Each row is a point on a landscape with many valleys, with its height.
From any point a ball takes the steepest step (drop divided by distance) to one of its 2 nearest points. It stops when none of these is lower. Distance is the straight distance between rows; heights are no part of it.
Tuluk: [ 28  18 -36   7  30  19  59  18  16   9 -20  -5  22  24  22  -3   6 -25
   7 -26   4  12  -3  -7  12   2  -6]  height 4.76
bipu: [-11  55  11   0   8 -25 -12 -15  -4 -25   1   4 -36  -1  -3 -63  13  37
 -12  -8   2 -15   8 -18 -18 -21  17]  height 3.98
revu: [-36 -15   6  -2 -14  32  -3 -26 -10  -7  35 -11   1  15  -7 -12  33   1
 -10  -7 -38   5  21  23 -35  -7   9]  height 6.41
tegem: [ 11  -2 -40 -11 -16   4  14 -31   1   9 -12  16   9  10  15  12   2 -35
 -18 -10 -41   2 -19  14   6  40   6]  height 2.18
nado: [-23  10  45 -11   3  27  -1  34   6  29   4 -26  13   3 -16  -2  -4  20
  23  -3   2  -3 -10 -18 -26 -15  14]  height 5.18
Vabul: [-32  -9  12  18 -20  -7 -14  36  11   3 -13  17  11  40 -25 -43  17 -11
   4  -4   4 -10  21  -9 -63  16  -1]  height 8.77
zof: [ -8   7  10 -23 -14  13 -20  11  12   5  51 -26   6 -47 -28  30   1   8
  -8  15 -14   3 -11 -15 -13 -13  -2]  height 5.00
gifo: [-25   9  17 -19   7   2  19 -30 -21  42 -30 -10   1   1  24   9 -10 -11
  17  -3   1 -21  -8 -11  19 -36   3]  height 6.89
vaza: [ 18 -25 -15   8   6   0   0   3  14 -14  17   4  30 -45 -49  25  12   1
 -36  10  24 -12 -18  10  26  30  12]  height 7.00
Ton: [ 38  26 -49  -3  12 -15  -5   7   9  -2  -3   3 -19  16  48 -24  -7  -7
   0 -24 -27  24 -10 -18  13  -2 -12]  height 6.23
rulo: [-11 -56  -7  16   1   8 -25  22   2 -24  -6  13   8   3 -44  -6   6 -17
  28  -2  24 -15   7 -36 -15   0   0]  height 4.54
gak: [  3 -27  22  13  11 -15  22   6   4   7   7 -20  16 -28 -12  29  29  20
   5  17  28   6   5  18  33 -13  -3]  height 8.11
bobof: [-34  -3   1 -17 -17  23   4   7  -3  13  11  -9   9  -6 -12  35 -19 -33
   9  -2 -20  -9 -18 -14 -12 -13  -9]  height 3.94
momaz: [-31 -23  54  11 -13  -6 -12 -12  -4   2  39   6   6 -30   5  -1  -5  44
 -11  12  13   1  19  34 -17 -35   2]  height 7.31
dute: [-36 -30  55  11 -46 -27   6   6  -1  16  43  16  -3  -6   3   4  -6  14
  -3   9 -18  19  15  20 -40 -22   5]  height 6.78
Pupep: [  9  -6  -1   3  -8   1 -40 -15 -41 -36   0  24 -20  -6   8   5 -20  16
   3  19   9   0  13  15   8  -8 -21]  height 5.47
Boko: [-52 -25  43  19 -26  -9  28 -14   4  -2  22  10  -9  24 -10  12   7   0
 -15   7  -7  25  29  34 -17 -11  18]  height 6.30
sov: [-32  10  26 -16  13  13   9   8  -1  36 -30 -26  15   0   2  -8   1  -3
  20 -19  18 -23   0 -26  -2 -35  -7]  height 6.24
ran: [-19  -8  25 -23  -1  23   6 -18 -26  44 -23   2   7 -15  -1  13 -40 -12
  -8  -8  16 -43  -1 -15  21 -10  15]  height 7.44
zeg: [ 29  28 -37   9  26   2 -19  23 -15 -16 -43  26 -16  47  13 -42 -20   0
 -14   3  17 -10   1  -5   1   3  15]  height 6.55
sare: [-37 -50  -7 -10  -9  30 -21   5 -23 -32  11  -8  13   6 -25   4  18  18
  28   8  -5   1   1   6 -35   1  22]  height 1.84
dode: [ 16  28  -5  -5  21 -32  10 -29  11 -30 -15  -7 -19  -7   6 -46  23  32
  10  -3  -9  -1  -2 -22   7   1  24]  height 2.58
Rorus: [ 41 -25  -1  11  25  -6  -1 -24   0 -13  -9  16  14 -16   1  -6  10  10
  -8 -35   0  14  17 -12  30   5  15]  height 8.99
per: [  8 -30 -22   2  10  -6  -4 -28 -13  30 -55  -8  12  -1  15 -30   2 -21
  27 -12  22 -30 -18 -31  12  -9   5]  height 6.22
Kopu: [ 27 -23  -7  28  17  10 -20  37  14 -14  11  13   7 -20 -27 -17   9 -17
  20 -25   4 -17  -1 -37 -13   8  -1]  height 5.39
Das: [-13  10  49   3  15  11  -5  27 -10 -12  31  12   5 -34   9 -16 -25  37
  -3  -3   7  -8   5  13 -17 -18   3]  height 7.89
Pobof: [ 15 -14 -12   9 -17 -30   6 -11  48 -21   3   8   2 -41 -33  27  -6 -19
 -26  14  17   7 -15 -15  17  31   4]  height 6.56
tibu: [-20 -26 -10   0 -24 -17  21  -1  29 -19  16  15  -2 -15 -36  34  11 -42
 -19   9 -14  14  -5 -14 -10  17  16]  height 6.16
Lal: [-15  21   2 -10   4  10 -25 -32  -8  -9 -29  11   5  11   2 -19  -6   9
 -19   4  23  -4   4  29   1  16   0]  height 8.71
Tufo: [-34 -74 -16   5  -4  11 -31  12 -10 -21  -1 -12  20  12 -40   4   9  10
  32   3  35   5  15  -3  -9 -13   0]  height 3.50
Genu: [  8   9  17 -17 -13 -11   0  34  -4  24  37  -9 -10 -39  -4  14 -17   9
   6  22 -10 -18 -25   7 -11  -1 -10]  height 5.91
Nor: [ 12  -3 -13  13 -26 -10 -11 -10  -1   0 -31  28 -32   4   8  13 -30 -55
  13  -4 -10   9  -2 -49   4  -8  -2]  height 6.19
Talat: [  6 -25 -12 -14  23  -2   5  17 -11   3   9 -19  26 -43 -15  21  15   5
  -3  25  10 -20 -23  28  29   8   7]  height 7.57
vinap: [  9  -4 -19 -15   5  37   1  -2 -26  14  15 -12 -13   8  -1  27 -16 -27
  12 -10 -34 -15  -4 -14   8  12 -11]  height 2.73
zerur: [  1  -4   3  -4 -22   1 -28 -10 -21  37  -2  10   6  41  23 -23  11  -2
   3   0  -5  -3  25  21 -21   6  -9]  height 5.16
pemov: [ -2  32   4 -24  16   3  15  11 -27 -16  13  -4 -34  -4  34   1 -30  13
   8  -5 -42  -2  -7  -6  -1 -41  -8]  height 6.42
pagik: [ 18 -15 -32   9  25  -1  44  10  -5 -22 -27  14  15  21  24  -8  22 -25
  13 -13 -15   5   1  10   8   6   0]  height 5.44
vos: [ 22  13  -3 -18 -15   5  11 -38  -5  31 -12   4 -11   8  19  24  -8 -35
   0  -5 -27   2  -4 -11  18  14   6]  height 3.17
vumos: [-17   9   6  21  -8   4 -28   8   6 -36   4  13 -18   3  12   0 -18   5
  -2   4   7  16  12  -8  -7 -31 -28]  height 6.28
Suze: [ 14  37  -9  -8   9  -4  -2  -1 -17 -18  -2   6 -30  -3  29  12 -52   7
  -9   7  -7   8 -13  -3  24 -12 -14]  height 5.64
firol: [  8   1   1 -31 -11   3 -15 -38   6  10  18   5  22 -55  11  26  -8   4
 -38  -1  -2  -4 -14  -5  14  -6  -2]  height 3.23
tofo: [ 32  10 -15  18  19 -13  17   1  -7 -11  25  -4 -18  20  11 -15   9  30
  -9 -10  -6  24  10  26  22   8  -2]  height 8.39
Fus: [  1  26  18  18 -15 -23  -3 -21  53   6  -2  11  17 -10  12 -14   8  18
 -14  -6  29  43   5  -6  -5  -1 -13]  height 7.48
Nafaf: [ -5  27   6  28   7  -5   4   5  33 -22   8  -4  -1   0   8 -13  14  10
 -10 -23   7  35  26  -8  -4 -29 -10]  height 6.95
Tete: [-18  -9  17 -25 -11   0 -11  -8  21  -8  38   5  18 -61  -3  26  16   9
 -30   8  -9   9   1   7 -14 -17  14]  height 4.16
gen: [-30  -6  -2 -14  -3  13  30 -37  29   5  -5 -24  17  23 -30  22  25 -33
 -11 -10   3   9  16  -4  -6   9  16]  height 5.12
valev: [-38 -30  11 -18   7  36  -5  -4 -20 -37  -9  11  -1  -3 -21  12  -1  -8
  26   7 -29 -12 -14 -18 -23  -6  39]  height 3.49
Fes: [ 15   4 -24 -11   6 -21  22 -22  -4 -11 -19   7   8  -2  22   7  14  -1
 -16  24 -15  -9 -34  41  12  31   8]  height 0.47
gevil: [ 22  -6 -11  -5  -2  -1  17 -21  14  20  -9  19  31   7  22   5  -1  13
 -21   9   7  22  -9  43  19  41   1]  height 2.39
dit: [ 15  15 -45  -5  29  34  38  13 -13  20 -11 -20  -1  21  -4  11  -2 -29
  15 -20 -22 -16 -22  -4  28   7   2]  height 3.90
fep: [ 29  26  -1  15  -2 -38 -13  15  -2  11  -5 -29 -33  -1  12  -9 -15  27
  28  32  26  -2 -13  21  20  15 -25]  height 7.33
Niz: [ -5  24  -2 -10  13  20  -6  16 -13   6  -1  -6   5   6   5 -12 -19  16
  -3   0  13 -35 -17  27  -2  20  -5]  height 8.92
nuref: [-19  31  22 -11   5  18 -19  28 -15  14  12   5  15  -5  29 -14 -24  35
 -15 -11  18 -19   9  19 -19  -9 -15]  height 8.42
vilut: [-27  14   5  -9   4  10 -22   8   7   2  19 -40   6  -5 -38 -11  11  17
  20   8  22  -8  -9  -4 -20  -2  -3]  height 3.64
talig: [ 23  11 -24  -9  25 -23   7 -27 -15 -24 -28  -6 -26  -7  -1 -50  33  -7
  13 -11 -13 -35  -9 -33  12  14  28]  height 3.92
nofu: [ 23  35  -3   2  -4  10 -22  -3 -17  -8 -35  18 -34  27 -10 -20 -27 -17
  -5  -1  13 -31 -10 -18   7  22   5]  height 7.43
Befi: [ 33  12 -16  12  11 -30  11  11   6  -8  13 -38 -12   4   1   1  12  31
   4  30  21   3  -8  33  42  18  -8]  height 7.93
Bobo: [ 38   3 -23  15  24  18   1  50   5   3  12  -1  -3  19 -25  -9  -5  -2
  11 -43  -1   3  16 -32  14   7  -6]  height 6.15
zikil: [-47 -14  20 -13 -26   6   2  14  -7  15  33   2   3  -8 -17  51 -10  -2
  -8  30 -14  11 -16  28  -8 -16  -3]  height 4.94
lakiv: [  8   4  41  31  -7  -2 -13  39  10   9  -2  21  -8  22 -16 -36  -1   8
   7 -12  11  -2  33 -16 -32  19  -9]  height 8.34
bos: [  6   8   8  13 -13 -13  19  30  -2  21 -23  16   7  24  19  12 -16 -10
  12   1  -1   5   3   2   6   7 -19]  height 2.42
kufaz: [ 35  20  17  -3  -5 -28   4  23  -9  22  29 -12 -27 -21  20   2 -27  37
   2  22  12 -12  -9  17   0  10 -20]  height 6.63
Devi: [ 31   5 -36 -11  20   2 -11 -20  -5   0 -46  -4  -1  -2  25 -42   6  -2
  10 -16   2 -23 -32 -20  13   3  17]  height 5.20
Kozub: [ 22 -22 -21  18   9  -9  -9  -3  -4   1   0 -25 -20  10   0  19  16  -9
  29   3   9  18   8  -6  30 -11 -20]  height 7.34
sagiz: [  8  -3 -11 -11   8 -11 -16 -14 -24 -26  -4  29  -4 -38  30   0 -23   8
  -7  -1  -7  -9 -12   3   7 -13 -11]  height 4.56
zudo: [  9 -29  13  -5   5 -20  -6 -27 -10  26 -15 -34  -2  -8 -10  25  18  11
  26  16  13   2  13  -7  29  -8  -3]  height 7.84
pud: [-53  -4  28   8 -26  25  10   2  10  -2  34 -24  -9  23 -20  35  -5  -3
   1  12 -13  31  15  13 -19 -26   4]  height 5.72
Mure: [ -3  16  -4 -11  -3  32  15 -28  10  27  27 -38  16   9 -19  31  25 -13
 -14 -12  -9  13  16  -2  12   4   5]  height 4.43
Veme: [  9   4  25  14 -10   4 -18  20   4 -18 -20  30 -18  18 -31 -20 -16 -11
   4   8  17 -20   3 -30 -11  23   0]  height 7.92
didib: [-42 -24   9  -3 -12   1  34  16  42   0  15  -6  11   2 -41  23  21 -26
 -18  -3   4  27  16   1 -15   1  14]  height 5.73
Lin: [-33  29  -3 -21   1  14   8  -4   5  -9   6 -26  -8  12 -20 -10  23  -6
  18  12 -16 -11 -11   2 -34  -4   6]  height 1.86
telik: [ 25  15  -4 -24  -6  11  -4 -14  10  28   4  14  29 -42  18  14 -25   3
 -34   1   6 -21 -38   7   7  28  10]  height 1.94
fadam: [ -9 -13   9 -10 -29   1 -17 -27 -22   3  21   7   7  -3   1   1   8   6
 -17  -1 -20  -2  16  20 -24   7  -9]  height 5.93
Doro: [ -4   6 -13  22 -14 -23   2 -11  48 -32 -15  26  28  -8   8  10  -8  -8
 -30  -9  14  27   2   9  -8   9  -7]  height 7.91
Laki: [-16 -20  19   3  -9 -29  35  11 -15  17 -19   4  -8  -2  12  27  -8  -1
  21  21  -4   0  -9  12  13 -10 -11]  height 0.53
torel: [ 35  -1 -34  15  23 -13   7  21 -15 -21 -29  15 -21  42  26 -22   8 -12
  14  -1 -15   9   4  -3  18  -4  -2]  height 5.45
sove: [ 24 -21 -25  12  20  22  -8  29 -27   9   2 -23 -18  36 -14  -9  15 -21
  34 -17  -4   4  22 -23  10 -11 -10]  height 6.77
Tif: [ 19  16  -4   7 -14 -12 -21  11  -7  23 -31  17 -10  39  45 -26  -9  -2
  11   7   5  15   6   8 -14   1 -18]  height 4.02
sok: [ 13  -8 -18  20  -5 -28 -23  -7  13  -7 -38  26  -7  11  29  -9 -15 -21
   8  14  15  23  -8 -24   5 -10 -22]  height 5.34
dugo: [-33  43   2  -2  -2  -1  -5   5   7 -20  -8 -11 -16  18   0 -52  30   6
   6 -10 -16 -15  15  -9 -42 -18   5]  height 3.57
sez: [ -2   0  -1  23   8  11  -9 -17  19 -34  -4  12  21   5  -5   6  15  12
 -33   4  23  15  18  26   9  21   3]  height 8.28
muda: [ 52 -12  12  18  27 -19  25  18   8   3  28   5   6 -13  22   1   8  24
  -8 -16 -11  18  15   0  24   2   8]  height 8.69
sud: [  0  18   0 -15 -14   7  12 -26  13  26  22  -7  31   4   0  39   9  -2
 -41   4  -6  17   5  38  14  32  -3]  height 3.58

For each start below, name the point where the ball stops.
Talat => Fes
lakiv => vinap
Lal => sagiz
zudo => sare
Das => vinap
muda => telik

Call two points neighbours if one is among the 2 nearest of the other. Go from one point of each pair to the other, from neighbour to neighbour, staying as low as possible. Name the highest point that can't be avoided.
Laki / vinap => Nor
dode / Lin => bipu
vinap / telik => vos
telik / Fes => gevil
